Each row is a point on a tangle of strands that fork, close into loops and nearly touch. The rows are in no order.
Points whose rows are less than 109 apart are linked; no others are.
meget: [ 28  -3   6 -23 -20  -8  -7   3 -47 -18 -22  -6  29  30 -12 -11   8 -21
  -9 -14 -32   1  -3  26  -4 -13  17  -1  -3 -33  16 -35 -14 -18  10   6
  16  -5 -24  -6  40   0  22  11  -5   2   3]
Bot: [  0  -1   5  19 -15 -13  -5   9  15 -44   1  -4 -19   6  46  -2  45  -7
   4 -10 -16  11 -15  40  42  16  -9  31   6  14   1 -28  33   7  22  13
 -15  45  10   7  -2  12  -7  29   5   3  10]
Tak: [-35 -25 -30  43  23 -16 -10  10  -4 -21  64  -6 -14 -12   8  18  -4 -17
  17 -29  47 -10  -1   2  26   9 -16   1   8  23 -10 -30 -12  -5  37   4
   2   6   0 -22 -26 -30   4 -16   7  22   1]
gegup: [ 17   0  -4 -45 -10  -1  16  -3 -24 -16   3 -10  27 -30 -27   1 -24 -29
 -24  20  -9  21 -19 -27  -9 -40 -10   2 -14 -49  17   3  -6   2  -5 -15
  35 -18 -36   7  15 -12  -6   4   9  42 -23]
loval: [ 18   9   3  -6 -16 -20 -47   4 -33 -32 -25  -2  27  23  -1  -8  14 -28
 -13   2 -35  14 -13  39   1 -18   9  13   9 -28  25 -21 -14 -24  -7 -16
  26 -12 -28  -3  39  12  13  32  -1 -15 -13]
serun: [ 34  11  -8  -4 -12   8   5   7 -27  12   4  16  19 -23  18  24 -18 -29
 -24  -9 -21   1  -3 -43 -47 -15  30   5 -11 -52  -7  28  18  47 -33 -41
  10  -6 -38  -9  33 -16  -9  -6  24  46  11]
balun: [-13  11 -34 -26   6  28  17 -13  52  42   6  17   0   8 -27   6 -29   6
 -11  25  19  -3  21 -24   7 -20 -26 -12  12 -14   8  57  -6  22  -3 -28
   9  -9  29  15   8  18 -22  -1 -16   2  -9]
Fimoz: [-21  -4  -9  -3  -4  -5 -12 -11  17  10  37  -6   8 -18 -24  11  -1  -4
  17  49  18   1   2 -26   3  12  -9  -6   6  29 -11  26  -5  -8   5 -23
  24  -3  16  21 -16  16  -7 -21  20   3 -17]
teban: [ 14 -10   7  13 -33  -8 -29  -4 -22  10  14  -6  36  14 -36   0   5  -7
 -12   4  12  12  -2  28  12  25  17  -5  19 -15  -8 -21 -35 -23  60 -15
  55  -7  11  11  16   6  14   3 -12   5  -3]
sezes: [-14  -6   1  29  13   3 -15 -11  -4  20  34  11 -11  25  -3 -10  -2   6
  22 -16  33   9  33  20  -3  18  -7   9  10  -1 -35 -16 -35  -6  34   5
  22  16  16 -20 -30 -17  -2 -15 -14   4  12]
fefam: [ -5  -5  -3 -13  -5  -2  -6  14  -2 -16 -13 -12  15  38  22 -29   2 -27
   4 -36 -28   0   7  50  27 -24  -6  19 -10 -13  10 -23   5 -19 -24   4
  -2  11 -21  -2  17   0  -9  19 -25  -6  15]
lil: [-22 -24 -30  -1 -25 -21  13  -9  13   4  36 -27   5 -52 -33  29 -26 -22
  44  12  18   0 -24 -12  35  -5  10   0 -17  31  12   1  31  21  -4 -37
  -8 -14  -3  -8 -26  -4  -7 -33   7  26  -8]
Gimed: [ 36  11  48  39 -28 -22 -32 -15 -10  -2 -20  13  20   4 -13   0  28   5
 -37  20 -10   7  -9  18  -5  35  28   8  17 -15  -8 -24 -13  -7  44  12
  22  14   6  19  37  11   8  33   1  -9   2]
runa: [-41 -49 -26 -11 -27   4  22   2  17   6  31  -3  11 -25 -33  12 -35 -36
  22  -8  26   9 -21  -1  31 -13  -9 -17 -31  30  16  -1  10   0  -5 -12
  -2 -23 -10 -19 -27 -32 -25 -25  -8  26   1]
nofov: [  2  16  -4  57  22 -13 -18   6  31 -17  24  11 -16  23  53  12  14  25
 -10 -10  -2   0  19   8  -9  43  10  19   3  27 -16  -9 -18  -3   5  15
   4  41  22  16 -17  -9  -6  31  -2  -2  18]
kolon: [ 17   8   7 -32   4 -17  10   6 -56 -42 -25 -17   9   4  15 -20   9 -10
 -31 -19 -18  -6 -20 -12 -29 -16  31 -10 -29 -13  13  -5  21 -32 -32 -22
 -20 -15 -46 -34  16  21  12   3  14  14  12]
vaka: [ 16 -19  -9  22  17   6  -3  -1  17   8 -29   6 -26  42  17 -29  11  17
 -11 -21 -26  -8   4  33  11   5 -21   2   1 -17   2 -26  36   6  -4  25
 -24  47  33   0  -5 -17 -28  17  -5 -14   9]
rit: [-25   1  -6   8  25   2  12  14   9  -1  12  27 -48  15   4 -20  20  -5
   8 -38  15   7  20  19  -5   8 -24  -1  -9  17 -17  -7   2  22  -4  42
 -27  13 -13 -10 -20 -14 -17  -9 -20   5   8]
sur: [-14   0  -3   7  19  -7   2  14   5  -6   7   1 -25  13  38 -21  20 -15
  -1 -58  -9 -13   9  17  10  -5  15   7 -13   9 -11 -17  -1   2  -1  35
 -10  36  -6 -11   4 -11  -9  -7   3   9  25]
Nis: [-13  21   3 -18 -11  11   3  -3 -11  17   9  11   8  -2  -8  -7 -12   1
  21  -6  15  -1   6  -1 -16  -4  14 -19 -15  20  -7   9 -30 -16  -2   7
  23  -9  -9   2  -8  -4  16  -3  -7   6  18]
veba: [ -6 -14  12   2   3 -16 -18  -8   7 -23 -14  -5 -16   1   5 -15  12  -9
   2  15  -8  22  11  36  23  29 -22  12  12  -7 -36 -38   9  -1  14  30
 -12  30  20   8 -32 -16 -16 -16  -4 -10   0]
gazu: [ 14 -19  -3 -17  15  24  17  27  -3  -7 -54 -14 -34  34  33 -43  34   4
  13 -26 -17 -24 -13  21   6   7  -8 -19  -1  -6 -11  -9  43  -4 -27  16
 -43  15  23   4 -14  -4   4 -35  -7 -13  22]
Dudu: [ 31  -4   9  -9 -17   7  -7   4 -52   6 -20   7   8  15 -29 -16  -6  -9
   2  -3   4  -9  14  18 -12   1  19 -13  10 -33  -8 -40 -27  -4  31  27
  25  -4  -3  -1  28 -15  39 -13 -24  -4 -10]
Balo: [-22  16  10  -2   5   9  18  -9  28  -3  10   3  -7 -33  27  20  20   3
  17  28 -12   4 -23 -31 -21  16 -13 -22   4  29 -14  50   2  15 -48  13
 -11 -17 -22  21 -47 -26 -20  -5  23 -21  -5]
mov: [ 12 -32  -3 -10   8  18   6  -3   4  13 -53  -2   0  56   2 -34   0  20
  -9 -13 -40 -16   7  29  17 -14 -21  12 -10  -7  11 -20  17  12 -38  20
 -30  25  16   7  17  -1 -14  17 -28 -28 -13]
Rov: [ 21  15  -2 -30   6  11  16  17 -14 -11 -28  -2   7  15  18 -11  19  19
 -23  -9 -23 -40 -23 -27 -30 -22  -2 -37  -6 -10  28  17   3 -10 -43 -20
 -46  -2 -10  -6  17  27   5  10   4   4   0]
lav: [-14  -5 -37  41  18 -12  -2   6  42 -20  20   9 -18  17  43  20  17   2
 -21 -30   1  -5   2  17  17  31 -13   9 -10  24   9 -12   1  -9  12   5
 -17  37  12   3 -10  -9 -20  35   3  21   8]
ren: [-24 -33  18  -2  18  -9 -10  -6 -11   0  32   7 -20   6 -16  -1 -18   5
  39   2  38  16  22  15  20   8 -22  12   7   2 -35 -25 -30  -9  29   0
  13  -5   7 -17 -40 -20   5 -35 -15 -13   4]
zeki: [ -5  49   7   6   8  22   7  -8  29  10  -3   3   2 -39  11  20  -2  -7
   2  30 -25 -13   2 -52 -44  11  32  -9   8  19 -11  53   4  15 -17 -12
  -4 -16   5  26  17  -3   7  10  26  20  -7]
dat: [ 41   9   4   3 -23  -1 -16  -4 -33  28  -9  19  10  33 -28  -2  22  10
  -2   0   4  -9  17  -4 -30  12  18 -17   6 -18  -4 -15 -34   6  26  17
  21   1  10  -2  39   4  17   8 -15  -9  -7]
Rav: [ 10  12  17 -25 -19  24  36   1 -13  26 -15  -2   1 -21  -4 -19 -22  14
   8 -33  -5   0 -23 -23 -22 -46   1 -28 -13  -8   8  14  -5  17 -30   6
 -12 -25 -36 -25   7  -9  -1  -5 -17  30   5]
vez: [ -5 -14 -20  55  -5 -28 -13 -12  12 -13  48  10  -1   5  11   9  21  -5
   0  -1   0   8 -13  32  54  22 -23  15   1  22  32 -36  10  -2  35 -29
  -1  14  26   0 -16  16 -11  14  -7  25   2]
Zados: [  1  10  39 -15  25   1  10   4  -2 -33 -32  -7 -34 -15  24 -17  26   9
  29   4  -8   6  -4   5  -2  20  -9   6  -1  -7 -38 -13  15   4 -26  48
 -25   0  -2  10 -29 -20  20 -34  20 -54   8]
Dov: [-28 -30   3  -4 -17 -19   4 -14   6   9  40 -30  12 -60 -32  26 -52  -6
  61  18  39   2 -21 -27  10 -21  17   4 -17  12   0  -6  20  13  13 -31
  24 -18   5  -2 -25  -8  10 -34  24   2  -5]
zoke: [ 13  22  15 -59  -3  -2  33   2  -5 -34 -38 -39   7 -29  14 -18  14 -11
 -18  22 -20  13 -33 -29   5 -21   4  -6 -12 -13  15  -1  15 -15 -44  -6
 -12  -3 -10   8  15   8  -9   7  33  18 -10]
razul: [ 43  27  -2 -25 -11   6  31  -5 -12  10  11  24 -18  -8 -20   1  10  -1
 -13  34  10   6  -6 -61 -36 -22 -12 -13  -8 -33  -7  25  -4  27   1   1
  21 -19 -10   2  20   2   3  -7   9  27 -15]
gis: [-19  -2 -10  -4 -18  -5 -18 -10  14  19  20  -5  31  11 -34   5  -4  -6
   3  29  11   4  13  12  11   7  -7   3   2  21  17  12 -14 -16   6 -32
  23  12  28  12   5  26 -15  -1  -5   5 -14]
Lisur: [-26 -30 -48  46  28   9   1  -2  27   7  59  -5 -30 -16  -4  31 -29 -23
  48  -1  22  -8  -7 -22  -1  28  25  10   1  38 -14  18  22  -5  -3 -26
  -6 -34 -11 -37 -31  -8  -1 -10   8  15  12]
dit: [-11 -13 -14  56  13 -33 -13   3 -11 -19  76 -13  -3 -15   2  17   0 -11
  30  -6  32  -5   7   5  42  33   2  25   6  15   1 -37   4   1  49  -9
   7   2  11 -19 -29  -8  17 -16  15   4  16]
giv: [ -7  -2  11 -29 -11 -21   9 -10 -10  -6  16 -31  21 -68 -33  28 -11  -7
   6  36   8   8 -20 -22  31 -15   2   8 -12   6  24   4  18  -8  25 -26
   4 -28  -2  22  -7  20  13 -20  19  30 -21]
gef: [-12  25   9  54  15   8 -17  11  29  -2   8  13  10  10  35   7   8  32
   1  12   4  -4  17 -10 -30  36  24   7   3  36 -11  16 -15  -8  -8  12
   2  11  17  22 -13   7  14  25   6 -34  10]
bugap: [ 18  12  30   8  -2   0 -18  -5  -9  23  -9  15  -1  28 -15  -6  13  27
  22  19   0  -5  17  -1 -25  22 -14  -8  17  -7 -25   3 -28   7  10  20
  14   8  28   8  -4  -5  17   4  -8 -27 -13]
rizis: [ 25 -24   7  49  36  13 -10   1   9  19 -26  32 -46  29  21 -16  14  37
   1 -18 -20 -21  13   8   5   6 -37  -9  17 -17 -11  -8  26  19 -10  30
 -38  33  22 -21 -29 -32 -13  -1 -14 -39  19]
vefi: [  2   4  10 -17   6  -6 -24   1   3 -12 -37 -21  27  35  20  -9  10  -7
  -3  -6 -31  -4   1  38   2 -11  -5  16  -3 -13  36   0   3 -17 -30 -16
   9  19  -7  14  37  23   3  37 -11 -19   3]
Vop: [-10  23  22  36 -19 -16  -9  -4  23 -12   4  -4  18 -16  22   7  27  15
  -5  28 -14 -10   3   1   5  35  20   4   0  38  -1  -9   4  -9  11   2
   4  13  13  30  -3  14  15  27  21 -12  21]
pum: [ 19  12  12 -18 -11   9  17  20  -4  43 -20  19 -16   9 -28 -11  -6  26
  -3   3   0 -31   8 -22  -8 -44 -30 -28  32  10  24  34 -11  12 -22   6
  -4  -5 -14 -26  35  12   4   5 -27  -7 -18]
Demat: [ -1  -3  26  49 -15 -24 -20   2 -11  -3  55  -9  17 -12  13  -7  -7  -8
   2  -2  30   3   0  25  37  16  17  17  17   8  -7 -27 -13 -18  65 -16
  30  19  26  -3 -17   9  29 -10   2   9  17]
mukiv: [  8  -8  10   6  25  -2  -4   6  -9 -10 -27 -11 -40   2  30 -35  20  -1
  18   2   1  17   9  20   3  14 -17   8  11 -22 -44 -37  21   1   2  42
 -29  26  18  21 -28 -30  -9 -19   5 -30  16]
vul: [-16 -18  27 -22  -3  -3  -5 -11   0  10  24 -28  16 -52 -38  26 -43   5
  45  27  52   5 -28 -18  -7 -28   2   1 -12  -5 -21  12  -6 -13  20 -20
  33 -33  11  -5 -21  -9   5 -43  17  -5  -7]
tunun: [ 19  17  -4  -2  -9 -13 -10   8 -25   2 -14  12  27   3  -7   9  28  -7
 -37  19 -19  -6   9 -37 -37   5  33   0 -18 -12  12  14   0  -5  -6 -12
   6  -2  -7  -4  44  27   4  12  23  -3   5]
kulaz: [ -7  19  22 -13  13  -4  19  -3  13 -16 -16   0  -4  -5  13   3  26  10
  22  20 -14   2 -20 -12  -5  12 -13 -23   3  14 -23  20 -10  14 -43  34
 -10   2 -10  21 -45 -13  -4 -14  21 -40 -11]
zot: [-11   7   7 -48 -27  -9  19  -5  -5 -25 -13 -31   8 -52  -1   5   2 -14
   4  17 -14  24 -27  -3  28 -28   3  -4 -17   7  16  -6  11 -24 -11 -10
  -2 -15 -27  20   3   9  -1   0  16  23  -8]
fikip: [  5  21  35  19 -34 -12 -11   4   9 -28  -8  -2  10  -5  29 -22  33   0
   1   4 -23  17 -26  25  32  15  11  25   2  12   1 -29  22  -8  20   0
  -8  35  15  23   1  14  11  29  17 -15   8]
lof: [ 11 -11  -4  43  33 -13 -14 -13  11  15   7  -1 -40  33  37 -17  16  -4
 -12 -56 -12  -2  23  26  -9  14  -5   4   4  -5   2 -27  10   2  15  46
 -17  57  14 -10   5 -17 -22  13   8  12  16]
kide: [-27   5 -18  12  -9  35  10   9   5  35  28  24  -6  27 -28 -11 -37  18
   7 -36  22  15   9   4   6 -28 -19 -15   7  32   1  20 -17  14   0   9
   0 -21 -17 -36 -18   3 -11   2 -26  -7   8]
ziz: [ 16 -20  10  19   5 -18 -17 -19  17  -5   4 -10 -27   0  14 -29   5 -14
   3   3 -12  34  11  57  37   9  -6  20  21 -22   6 -43  29  -6  43  29
   2  41  16   7  -7 -18 -31   8   0  20  11]
lozo: [ 19   4  16  -3  28  12  -7  10 -27  -5 -29 -22 -32  10  32 -52  21   8
   2 -33  -5 -28   9  16 -20   8  10 -13  -7 -25 -21 -18  39 -21   3  22
 -26  23  14   8  10   6  26 -39   2   6  26]
busar: [-20  33   4   8   6  31  -7 -12  44  23  10   0 -10 -35  16  24   1   5
  21  25  -7   0   5 -35 -40  17  12  -6  24  20 -12  55  -3  18 -31  -7
   0 -26 -13  19 -22  -6 -18 -10  17   5   6]
Kag: [ 16   1   9  21 -29  -7 -38  -8  -3  14   6  10  41  27 -12  16  14   6
 -28   8  -6   7   9  21  -4  22  17   5  15 -14  20  -4 -27  -8  36 -16
  54  12  15  26  37  26   3  37 -12  -9  -1]
raka: [-18 -14 -30   4  13  18 -11 -22  40  35  15  14  -4  27 -38  14 -17  26
  -7  21  39   3  15 -11  -4   1 -33  -6  13   2   2  42 -17  13  -4 -37
  14   3  42   8 -11  24 -35  -1  -2 -28 -22]
Tup: [-17  -1  -9  -8 -15  -8  -9  -1   8  11   0  10  12  18  -6  -4  12  11
   1  -1   2   4  14  18  11  12  -5  -7 -15  22   8  -7 -21  -7  -2  -4
   4  25   7   8  -3   5 -12   7 -18  -2   8]
vofev: [ 26  24  57  31 -14 -29 -21  -8 -24  -4 -15  10   6  -7   2   1  19  -1
 -23  17   3  -7   3  12  -9  30  32  21  12 -13 -39 -30 -17  -9  47  28
  15   7 -12   8  19   7  28   1   1 -21  17]
mobu: [ 22  -3  20 -24  10   0 -12   7 -54 -41 -40 -26   2   7  14 -28 -10 -31
 -14 -28 -24  -1   2  33   3 -23  24  17   0 -53   3 -53  11 -26  17  23
  13 -22 -13 -12  26  -5  40  -7  -3   1  21]
Vog: [ 42   0   1 -69  -6  -1  31  -8 -40 -19 -10 -13   5 -13 -33   1 -16  -4
 -20  27   2  21  -7 -20 -14 -58   2   2 -27 -53   0 -21  -3   5   0  26
  16 -33 -25  -8   7 -11   5 -12   3  34 -44]
finuk: [-32 -19 -46  31  27  26 -17 -20  48  33  22  14  -9  18 -25  18 -36  18
  -2   1  32   1  14  -5  -9  15   4   5   2  33   4  37  -5   3  -3 -35
   0  -9  26 -12  -9  29 -27   7  -1 -17  -2]
Rilod: [-11   2  63 -41  15  -1  17 -13 -19 -21  -3 -20  -4 -48  -7  38   0  28
  22  25  19  19   2 -34 -29 -10  -8  16  -4   0 -32  24 -17 -14   7  32
   5 -43  -5  12 -27 -12   7 -19   9 -19 -22]
netek: [ -1   9   9   2  17   5  25  14   7   3  -6  24 -36  13   8 -13  20  19
  17 -15   2  -6   8   7 -12  -5 -32 -18  12  34 -13  23   9  34 -40  53
 -26 -18 -30 -26 -31  -5 -19 -21 -20 -14  12]
tazan: [ 16  20 -10 -22  15  18  33  16  24  22 -38   2   8   3   8  -6  -7  21
 -29  -7  -7 -36  -4 -33  -8 -21 -18 -29   7  -9  39  39  -7  10 -41 -21
 -40   2   9  10  22  18  -1  12  -3 -22  -9]
nuked: [  8 -15   7  28  33  12   2  18  -5   9 -30  27 -51  25  28 -25  22  27
  18  -9 -12 -15  10  14  -8  -3 -41  -4  24   3 -14   3  18  26 -35  45
 -41   3   5 -18 -36 -15  -4 -26 -19 -33   5]
Tuva: [-42 -17 -50  -5  -1   8   0  -3  24   9   2   9  35  19  -8   7 -35 -24
 -28 -21  -5  13  23  20  17  -6 -16   8 -16  21  33  16  -5  -5 -21 -27
 -10 -10 -14   5   9   0 -31  32 -21  -3  -4]
Sozu: [-34 -21 -64  42  12   8  -3   4  48  23  26  12  -5   5 -18  38 -36 -11
  12  -3  21 -13 -19  -9   1  32   9  13  -9  52  10  19   7   5  -2 -46
 -23 -16   9 -28 -19   3 -18   0  -6   9  -1]
Givus: [-19  -2 -28  21  11  -8   9   7  32 -42   1  -1 -20  24  44   3  31 -15
 -11 -35 -10   1 -16  33  26  20 -17  18  -6  11  13 -20  42   2   2  21
 -24  56  17 -18   9  -4 -30  35   2  19   7]
bafo: [-23 -21 -27   9   4  -4   6  12   6 -20   3  -2  -5  36  30 -25  17 -44
  -8 -61 -13  -1   8  42  25  -8 -16  23 -16  -7   3 -19  19  -8  -1  20
 -13  36  -8 -17  16 -10 -22  24 -10  18  11]
Katin: [-16  30  -3   6  -6   0   0   8   2   2  20  10   1 -29  18   0  -4  10
  18  -1  -2   5   6 -18 -33   8  44  -4 -11  35 -12  11  -9 -18 -10  11
  10 -19 -22  16  -9   8  19   7   1  17  27]
lif: [  8  -9  18  34   1 -24 -33 -10 -12  11  43  -9  10  27   9 -14 -22 -12
   1 -17  27  10  15  42  23  20  -3  14  26  -8 -13 -33 -26 -13  73  -8
  35  22  32 -18 -19 -16  -1 -13  -8   9  20]
fuv: [ 39  10   2   2   6  -7   5  12 -13 -10 -30   9  23  33  -6   1  39  26
 -37  19 -31 -22  -9 -22 -20   8   3 -19  -4 -14  16   6 -10  -2   0  -8
   1  26  19  22  35  20  13  18  19 -30 -11]
bolem: [ 19 -19  19  40  -1 -35 -26 -19  12  -7  33  -2 -20   5  22  -6  10  -7
   3   2  -5  24 -11  54  58  14  -9  27  24  -4  27 -51  22  -7  69 -10
 -13  28  17  -1 -17   1 -12   8  -2  23 -15]
Lukem: [ 14 -31 -17 -16   6  32   5   9  -4  18 -57 -30 -14  41  10 -52  16   9
   0   0 -24 -15 -17  18  24 -14 -18  -4  13 -25  -3 -21  47 -18 -34  26
 -35  12  18   8   2  -6   5 -14 -21  -5  -8]
zeko: [-28   4   3   5 -10 -13   9  -1   7  -2  34  -7   8 -55  16  23 -17  -4
  32   9   8  -4  -3 -14   8  16  20  -2 -16  41  -9  12  19 -10   6  -8
 -11 -17 -20  23 -32   5  28  -9   9  26  13]
num: [-39 -18 -46 -11 -15  16 -11 -10  41  34   1  -6  25  -5   8  29 -59 -22
  -9 -31   0  -8  19 -10   6   7  32  20   4   8  19  49 -16  27 -16 -53
  -5  -1  -9  -7   1  -6  -3  17 -11  28  11]
tigo: [-45 -34 -25  -2  -8  33   8   8  12  23  36  20  15  16 -35  -5 -45 -17
  -4 -32  23  16  -9  -2  23 -15 -19 -26 -18  32  11  18  -3   6   0 -19
 -10 -27 -16 -35 -16 -23 -30 -16 -17   9  13]
lut: [ 44   3  -6   3 -25  -6  -4 -14 -48  -2  16  25  20  22 -22  12  32  -2
 -34   5  -7  -3  17 -26 -21   3  31  -8  -6 -13  -8 -19 -17   6  25   4
  20 -14 -23  -3  35  13   8  -8  18 -15  -1]
Niti: [ 42  18  -3 -34  -5   7  24   6  -9  17  -5  11 -12  18 -29  -9   9   6
  -8  23  -3 -15  -3 -28 -23 -31 -19 -27   8 -24  11  19 -22  10  -6   4
   5  -2   0  -1  29   7  11   3  -4  12 -37]
Debo: [ 32  27  15 -14  -9  17  32  -7 -25  20  -9   2 -10 -43 -15   2 -13   6
  -7   0   6   3 -22 -50 -47 -34   4 -18 -16 -19  -6  13   2  19 -18   5
   5 -18 -19 -13   7   2  -1  -6   2  35 -10]
Levo: [ 24  -1 -25 -13 -21   8   6  -9 -32   1   6   4  16 -18   5  11 -25 -32
 -23  16 -17  14  -6 -40 -26 -33  14 -16 -17 -48   0  18   7  19  -7 -32
  27 -17 -40 -10  27 -23 -16  10  18  36   1]
loteg: [  2  21  47 -40  15 -10  11  -2 -32 -15 -31 -12 -10 -35 -18  11  -3  26
  16  13   5  13   6  -8 -21  -5   9  14 -18 -10 -38 -14  -4 -10  -1  49
   0 -27  -2   6  -2 -18  18 -23   3 -16 -22]
ridor: [ 14  14  39 -13 -18  -2  -5  10 -15 -45 -43 -22  -2  -9  24 -31  40 -12
 -14   3 -22  16 -24  24  27   1  22  27   9  -4   5 -30  25 -19   9 -11
 -12   2  -9   8  22  31  25  10  21 -16   1]
Bidu: [-19 -27 -55  52  -1 -16  -7  -3  26  12  36   8   8   8   0  34 -17  -5
   2  -8   8 -10   4  19  29  33   3   9  -7  37  22 -13   3  -4   9 -27
   1  -2  22 -11  -6  24 -12   9  -7  17   6]
Med: [-23 -22  32 -23   4  -9 -10   4 -20 -11  30 -17   1 -31 -27  34 -29  13
  34   6  50   9   7  -3   6  -9   3  13  -2  10 -29  -5 -28 -20  24   1
  26 -26  18  -5 -31 -14  17 -36  -8 -22  -1]
Pasa: [  4  16 -19 -18  14  24  21   5  40  33 -21  22  -4   9  -3   7  -4  36
 -19   4   4 -17   2 -29   2 -18 -42 -27  20  10  23  39  -6  42 -33  13
 -13   6  16   9  -7  11 -13   8 -10 -42 -22]
bedo: [-44 -26 -60   1  -4  10  12   9  50  13  10  18  17  -6   3  24 -44 -26
 -26 -31  -6   2  13   4   9   6  11   7 -14  30  24  24   9  12 -23 -33
 -38  -8 -20 -13  -6  -9 -28  26 -23  24   8]
Gogu: [ 24   0   8 -33  10   7   6  10 -43 -26 -37 -12   4  40  25 -22  29  14
 -24 -17 -27 -28 -15   6 -26   4  16 -25 -17 -15  -2   0  15 -35 -18 -14
 -34   0 -18 -11  16  20  30  -5   7   7  20]
dut: [ 12  13  20   4 -26 -15 -23   0 -29 -29 -18  11  14 -10  19  -3  32 -24
 -24  24 -24  23 -17  21  12  -4  23  24   3 -14  19 -13  -1 -28  -1 -16
   4  -8 -25   8  38  25  16  41  20 -13  -9]
Ganu: [-21  -8 -12  25  13  21  -2   2  20  29   7  42 -21  36 -20   4  -4  43
   7 -21  17   3  22   7  -3   3 -35   9  21  28  -5  19 -14  18  -4  15
  -9  -9  -5 -33  -9   4 -24   8 -37 -18  -4]
tubip: [  5  10  10 -15 -15  25  25   6  -3  43 -13   0 -10  -1 -19 -19 -10  20
  -1 -38 -14 -16  -3 -12   3 -48 -12 -23   8  16  24  22   5  18 -44  18
 -24 -19 -28 -29  12   1 -19  -3 -35   1   8]
Dufa: [ 19  -8  10 -26  13  14   6  16 -40 -21 -40 -28 -16   1  11 -43   8  -7
   5 -32 -11  -9   6  17  -2 -20  17  11 -18 -35  -6 -47  23 -22  -2  23
  -9  -1  -1   6  20   5  26 -28 -17   3  15]
Ref: [-12  -7  18 -14 -25 -10   2   3 -23 -24   7 -23  33 -57 -23  30 -31  -4
   5  13  27  12 -25   0  24 -19  24  -5 -11  11  12 -19   1 -15  51 -21
  23 -27   2   3   2  -4  33 -23  14  20  -1]
zon: [ 12  15  14 -68  -1  -6  14  -3 -28 -26 -29 -22   0 -32 -30   4 -11   7
  -2  20   7  18   0  -3   4 -27  17   5 -13 -32 -13 -22 -10 -10   3  42
  13 -23   2  12   8  -6   4 -18   2   9 -43]
Dulag: [ -7   5  41 -46  12   3  23 -10  -2 -10 -22 -17 -21 -18  -1  14  14  14
  21  31   7  21 -17 -27  -5   0 -32 -15  12  -3 -24  29 -10  21 -30  40
  -2 -38  -5  17 -40 -18   3 -28  22 -25 -27]
Tar: [ 19  16   7 -37  -4 -11  11  -1 -25 -21 -22 -23  10 -34   7  -9   7 -18
 -25  15 -24  -1 -17 -28 -29 -24  18   0 -22 -35   8   9  15 -11 -41 -25
 -17   0 -29 -10  26  15  -8   9  23  28  -3]
tep: [  9  24 -34 -15  -4  16  12  -9  27  28 -12  21   7  -6  -5  12 -24 -12
 -20  20 -10 -13  20 -36 -26 -11   1  -9   2 -35  22  47 -14  23 -12 -40
   8  -9  13  19  36  11  -4  20   0  11   1]
feru: [ 25  12   0  -7   4   4  13  16   9  -1 -37   7  16  44 -14  -7  15  25
 -18  32 -25 -12  -1  -7   1 -10 -24 -12  10 -38   9   8 -18  12  -3   2
  20  27  47  39  26   9   4  16   8 -30 -38]
gosot: [-22   5 -36  -4 -14  -4 -31   2   2   8  -5  -5  45  -2  16   7 -37 -28
 -13 -18 -15  -3  19  23   0 -10   8  -7  -7  -8  41  21 -12 -11 -17 -33
  27  -4 -26  -1  22   3  -3  41 -10   1   7]
Kap: [  1  -9  21   3 -30 -13 -19  -2 -26 -12  18 -15  28 -26 -41   8  -1 -14
  10  22  24  12 -13  23  38  -3  19   4  12   1  19 -31 -15 -23  50 -24
  36 -23  16   8   1   9  33 -14   6  -2 -14]
vad: [-34 -13   3   5  -1 -19  -7  -9   9 -10  45 -15   5 -28  -8  25   1   8
  29  33  25  -2   1 -18   7  25  -1   7  -5  42 -20   9  16 -16   1 -15
 -10 -15  -6  12 -37  -1   3 -25  13  -2  -4]
rapu: [-25  -3 -48 -19   1   7  -4 -21  40  21  -7   3  19   6  -6  21 -51 -29
 -21  -3   4  -3  27  -9  -4   5  13  11   9 -20  30  47 -18  20  -2 -62
  11   6   5  16  25  26   6  21  -9  13   0]
mome: [ 23  26   0   1   5   8   7  -1   5  12  -7  13  -2 -32  14  23  -8 -10
 -21   4 -32 -19  -2 -59 -69   7  36  -6   4 -23  -3  39  13  29 -35 -27
 -15 -10  -8  -2  27   0   5   1  30  45  10]
Bobe: [-36 -24 -37  40  22  -2  13  13  17  -9  56  13 -18  -3 -14  17  -9 -17
  28  -1  41   1  -5  -3  10  11 -19   0 -10  34  -5   2  -6  -5   6  -6
   1 -18  -6 -40 -22 -27 -13 -25  -6   1  10]
giteg: [  6  24  56   2  11  -6  -6  -4 -36 -18 -11   2 -12 -22  -2   2  15   9
   5  10  15  -9  17   0 -23  24  18  21  -1   3 -46 -18 -18 -16  17  38
  -1 -12  -7  12   7  -3  31 -18   1 -27   9]
zofog: [ -6   5 -10  27  17  29  14  10  33  18 -19  34 -18  29  -7  15  -3  52
  -7 -13  11  -8  13  -9 -10   6 -39 -10  29  33   9  30  -1  42 -27  10
  -7  -1  -6 -23 -26   8 -26  21 -26 -46  -4]
fure: [  8  17  10 -14  14   5   2  -2  13  15  -8   5   6  28 -13  -5  19  28
   4  38   0   3   3 -15  -2   8 -34 -16  17 -15 -16  23 -30  17  -2   4
  27  12  34  28 -15  -9   2   6   7 -35 -36]

How many points has the smallest loop of links through each point below? Write - if it is on no loop.
meget | 14
lut | 7
pum | 6
zeko | 7
Levo | 13
dut | 9

A fork is a point with three links, a tip a point with one. Leave the first point through the second and follow the links. Name the first fork or tip that comes.
runa; tigo | loteg
gosot; Tuva | Sozu
Vog; gegup | kulaz
raka; balun | gosot
vaka; mov | meget
